Each row is a point on a landscape with many valleys, with its height.
From any point a ball rolls to the lowest of the 2 points nearest to it. It stops when none of these is lower. Distance is the straight distance between rows; heights are no part of it.
nomi height 6.66: [161 141 181 105 122 145  88 127 157 209 138 161 112 120 130 136 135 127
  68 113  95 140]
Kol height 2.64: [160 138 175  97  98 138 131 111 165 172 112 126  99 109 101 166 169  98
 116 153 142 117]
Miki height 1.29: [150 165 128 133  82 114 167  49 119 114 125 145 121  84 125  97 168 146
 146 125 166  95]
Vis height 2.33: [105 203 116 130 108 149 163 106 108 101 176 147 151  87 156  75 159 119
 126 102 169 116]
vufe height 6.28: [ 82 122  99 166 150 125 122 224 110 120  94 115 185 159 104 145 145 131
 109 139 145 132]
ler height 5.13: [151 151 117 144 145 107 150 107 100  94 103 155  90 106  86 118 140  59
 106 116 119  75]
gosid height 3.72: [ 91 110 125 128  82 135 190 103 110 126 100 147 177 128  64  66 138  78
 124 109 133 116]
Dezo height 2.15: [144  79 152 124  85 102 178  64 145 176 117 153 109  76 140 130 173 163
 112 110 123 106]
Viso height 5.97: [115 109  84 179  87 124 162 100  98 177 160 129 134 188  52  99 151 130
 184 127 153 154]
Desa height 3.09: [163 121 157 101  76 141 151 105 127 164 112 136 138  98  75 134 157  66
 118 164 152 116]
siti height 3.08: [161 142 152 104 123 123 110 117 172 170 133 114  93 147 128 195 156 111
 129 138 112 127]
Norab height 4.84: [119 162 126 140 109 145 119  87 160 135 168 131 128 139 158 141 134 102
 147 146  96 153]
nisim height 5.49: [105 131 109  89 141 107 107 116 159 132 138 104 113 129  92 125 143  90
 131 147 107 178]
nalo height 5.00: [186 140 125 146 124 122 131 110 117 128  97 159 110 121 102 148 149  70
  78 113 108  75]
Bizib height 2.56: [134  72 150  91  80 129 146  89 147 168 100 142 106  96 175 123 170 154
 136 120 122 142]
Rilir height 5.14: [ 88 143  69 163 164  84 111 138  78 112 152 134  98 139 130 145 132  94
 127 131  95 152]
gaz height 5.10: [100 123 116 154 112 151 128 110 164 153 167 117 145 145 135 104 129 102
 178 116 100 182]
nen height 5.63: [104 124  91 119 123 116 106 118 119 148 161  97 114 165  60 131 150  80
 144 141 124 177]
Bev height 3.88: [ 90 132 136 130 149 136 132 164 129  29 122 109 169 101 150 108  89 157
 112 144 158  98]
Basem height 6.52: [155 145 168 130  96 116 124  80 155 216 124 166 103 121  95 132 152 138
  72 102 112 126]
vosez height 2.51: [178  75 153  75 101 135 101 119 145 190 105 136 119  95 169 123 151 158
 116 104 107 149]
gidu height 3.16: [166 106 144  94 146 176 115 164 129 117  90 131 181 105 129 103  85 111
 104 183 140 127]
fozo height 1.77: [152 107 139 138  73 101 169  38 125 141 136 152 105  76 127 108 173 176
 134 131 150 100]
lezin height 4.22: [178 106 110 139 154 131 106 156 129 166  84 185 123 165 120 121 113  94
  77  62 113  82]
fopa height 3.02: [155 114 144  83 142 157  77 153 139 116 130 113 152 112 145 136  90 138
  92 184 116 143]
kif height 6.31: [106 169 116 120 101 120 168  93 143 109 175  85 128 107  92 100 168 150
 185  88 193 139]
Nol height 5.21: [141 125 159 127 150 137 144 133 112 101  99 142 139 143 157 135  63 177
  72 205 123  72]
vev height 6.13: [116 124 121 144 196 114 126 142 134 103 137 106  98 146 164 147  74 180
 161 166 111 144]
Biva height 3.17: [115 126 162 101 113 157 119 128 142 104  81 113 150 114 147 139 129 115
 136 134 138 145]
Rigi height 3.93: [157 122 137 151 167 142 128 150 111 130  85 191  94 152 151 113 111 114
  98  80 113  75]
pag height 3.25: [ 90 130 140 109 120 157 114 163 184 102 132 101 160 184 112  80 143 147
 129 102 120 142]
reg height 4.93: [ 84 160  70 166 162  97 133 102  87 129 163 132  86 128 105 104 146 109
 156 113 121 163]
zonu height 6.40: [160 154 176 148  90 105 127  52 141 174 142 150  77 116  71 135 145 167
 110 123 138 128]
pudos height 2.78: [130 200 119 114 124 145 179 134  70  99 158 155 125  89 168 114 148 100
 123  94 186  96]
vudir height 7.20: [131 116  85 152 156 142 106 168  73 176  83 153 156 131 151 128 119 109
 141 145 118 181]
gomag height 3.61: [122 158 161 145 159 127 142 153  92  96 106 177 107 122 165 142 108 127
  86  93 117  71]
nabi height 6.81: [132 156 199 128 135 162 116 129 150 166 118 172 106 123 157 132 117 138
  82 135 103 133]
memaf height 7.42: [151 100  78 120 171 158  93 192  65 167 102 118 176 154 125 136  95 132
 141 171 143 162]
Kamuz height 5.29: [109 113  78 172 121 133 132 132 165 136 148 109 161 160 134  81 142 120
 187  75  96 169]
Nolas height 2.55: [179 103 145  65 117 164 112 153 113 154  85 154 178  91 138 103 109  93
 118 145 123 129]
Vapa height 4.62: [122 145 128 130 142 105  99  92 134 108 135 112  70  93 145 136 159 132
 133  83 106 151]
Tusu height 3.62: [ 78 172 132 124 123 145 148 144 170 107 169  97 146 176 119  90 152 150
 165  76 138 132]
savob height 5.42: [ 94 103  82 169 172  98 103 188  85 104 131 131 111 136 147 150 114 118
 130 152 115 146]
Pone height 3.45: [109  97 144 110  62 143 162 109 141 144 116 127 167 109  65  91 164  85
 116 138 160 125]
zad height 4.05: [175  96 165 124 140 144 102 191 107  99 107 149 126 114 149 159  94 116
  61 158 122  78]
nak height 3.35: [110 186 169 136 125 123 130 113  79 103 131 159 106 119 164 167 127 131
  78  88 116  87]
rekik height 1.86: [115  86 102 111 154 129  77 186 159  93 154  87 126 142 129 140 121 122
 134 157 131 157]
Lat height 4.57: [166 132 134 102 146 126  96 158 151 163  88 176 149 152 135 140 122 128
  44 107 115  77]
tumiz height 4.89: [147 110 171 168 133 113 139 137 127 127 116 123 134 142 147 146  50 211
  49 159 130  51]
museg height 2.77: [151  84 100  92 181 109  79 202 116 140 147 107 111 143 123 170 114 109
 141 173 119 141]
Lan height 5.36: [ 84 157 122  95 122 104 121  94 150  84 125 103 121 110  82 121 158 100
 113 135 131 142]
Dega height 4.23: [ 87 134  93 158 143 121 125 161 164  95 182 116 123 167 172 144 134 124
 179 151 131 121]
mut height 4.17: [140 125 177 119 154 106 121 157 178  99  96 117 121 127 150 184  90 180
  99 147 125  87]
Sisi height 4.55: [ 94 164 110 155 140 105 132 119 153 104 202 126 111 145 168 158 116 117
 160 148  95 125]
nibe height 4.56: [122 120 174 143 139 104 119 165 147 110  95 135 125 148 152 167  82 211
  67 118 154  50]
lef height 2.83: [114 116 139 131 113 133 212 101  84 127  98 144 138  92 126 115 117  79
 179  82 146 111]
purum height 3.51: [ 94 126 142 143 155 162 150 176 117  45  97 125 174 117 123 100  87 110
 127 123 146 103]
Deput height 1.79: [132 192 124 141 114 122 160  73 146 111 158 146 125  74 150  87 160 129
 141 123 145 112]
bes height 7.01: [153 104  85 135 161 125 109 144 103 188 105 152 109 146 165 125 117 122
 159 135  90 180]
Sugil height 6.37: [ 97 103 116 155  96 111 155  98 144 128 163  71 118 123  64 107 168 134
 190  78 162 156]
seb height 6.56: [110  88  97 174 161 145 109 246 109 122 124 102 176 174  95 128 109 141
 116 145 138 134]
Kirur height 6.63: [149  88  87 123 177 152  96 140 147 140 121  95 147 139 136  96  81 155
 161 167 115 184]
Murug height 5.80: [111 120  90 158 101 140 131 135  98 167 146 105 140 201  51 118 156  97
 153  93 123 165]
lenu height 5.58: [124 104 144 128 116 124 115 133 134  93 158 110 143 142 163 128  56 183
  96 222 113 110]
riv height 4.82: [183 152 130  99 114 116 104 127 128 154 104 164 133 137 120 161 150  92
  51 119 100  72]
siru height 3.80: [165 112 145 104 174 106  90 152 181 126 105  99 114 136 140 180 101 174
 111 137 101 131]
Nelek height 6.12: [127 117  97 183  92 105 156  71 104 138 192 137 132 153  72  92 131 176
 215 127 170 157]
zege height 2.65: [108 126 170 124  79 144 188  84  99 139  90 124 147  84 127 149 127  99
 160  94 139 131]
kosab height 5.86: [ 93 115 126 135 138 109 124 138 141  68 170  98 143 152 167 128  57 191
 139 187 117 122]
neke height 3.55: [105 101 145  92  73 152 126 119 152 139 115 107 173 125 110 103 152 102
 135 115 133 164]
lonu height 6.23: [130 141 109 133  93  93 154  59 120 120 179 123 111 112  79  95 141 185
 199 129 190 148]
Dazo height 3.10: [112 135 132 142 137 154 178 139 116  88  88 147 165  97 144  91 104  84
 172  91 140 113]
gege height 4.78: [117 166  96 160 127 105 112  70 113 107 177 108  86 113 112 122 151 123
 158 107 124 152]
minat height 3.91: [ 70 149 100 123 144 119 132 164 163  70 181  96 139 159 156 120 135 153
 169 110 148 120]
nesu height 2.85: [116 156 181 108 112 140 157 100 121 121  78 117 122  96 137 169 131 118
 150  98 135 130]
gesor height 6.00: [ 83 130  94 168 135 138 129 187  92 150 119 117 155 186  80 140 148  90
 132 105 128 157]
Bitos height 4.47: [110 150 126 111 143 106 105 116 142  80 133 117  91 110 182 149 153 152
 131 111 118 119]
fenuk height 3.37: [172 108 120  93 169 104  96 165 155 168 116 103  98 146 131 190 125 126
 152 133 107 147]
savuf height 1.85: [188  79 165  75 104 169 101 138 123 172  96 133 157  80 167 117 116 143
 125 132 126 151]
vakor height 6.84: [154 111  90 110 156 130 106 125 160 152 116 134 130 150 176 107 117 144
 169 157  88 175]
pofo height 5.25: [ 90 177 120 115 130 109 147 105 107  68 113 140 133  98 106 109 147  82
  97 122 139  99]
sediv height 6.29: [145 124 142 135  95 112 133  57 125 182 148 124  70 130 103 148 156 139
 154 126 121 154]
gep height 6.14: [125 110  93 149  92 123 152  76 104 192 151 128 107 164 110 133 149 108
 191 139 128 167]
gavi height 4.24: [ 97 131 134 108 129 103 111 143 122  42 123 125 123 103 175 147 123 153
  97 137 124  95]
givi height 2.63: [108  88 110 129 149 146  94 189 170 108 137  82 143 181 113 110 132 135
 155 119 136 159]
Fusil height 6.36: [157  94  90 158 198 138 109 131 126 120 135  78 111 143 151 132  69 179
 136 185 116 149]
kovu height 3.63: [177 111 173 103 137 152  72 168 115 126 132 131 138 107 154 161  95 149
  56 156 114 113]
rez height 3.07: [140 213 139 118 121 126 172 103  56 113 142 154 111 100 146 147 135 118
 107  80 154  89]

For each start below, name the point where the ball stops.
lenu: rekik
Rilir: zege
vudir: rekik
gomag: Miki
Sugil: Murug
gavi: zege
nabi: Murug
kif: Murug
Norab: rekik
nomi: Murug
Kamuz: rekik

Call two points neighbours if one is among the 2 nearest of the other. Go from one point of each pair to the other, from neighbour to neighbour, staying as low as possible. Name the highest point that can't be avoided.
Miki / savuf: Bizib
Kol / rekik: fenuk
savuf / fopa: gidu
zege / Pone: neke
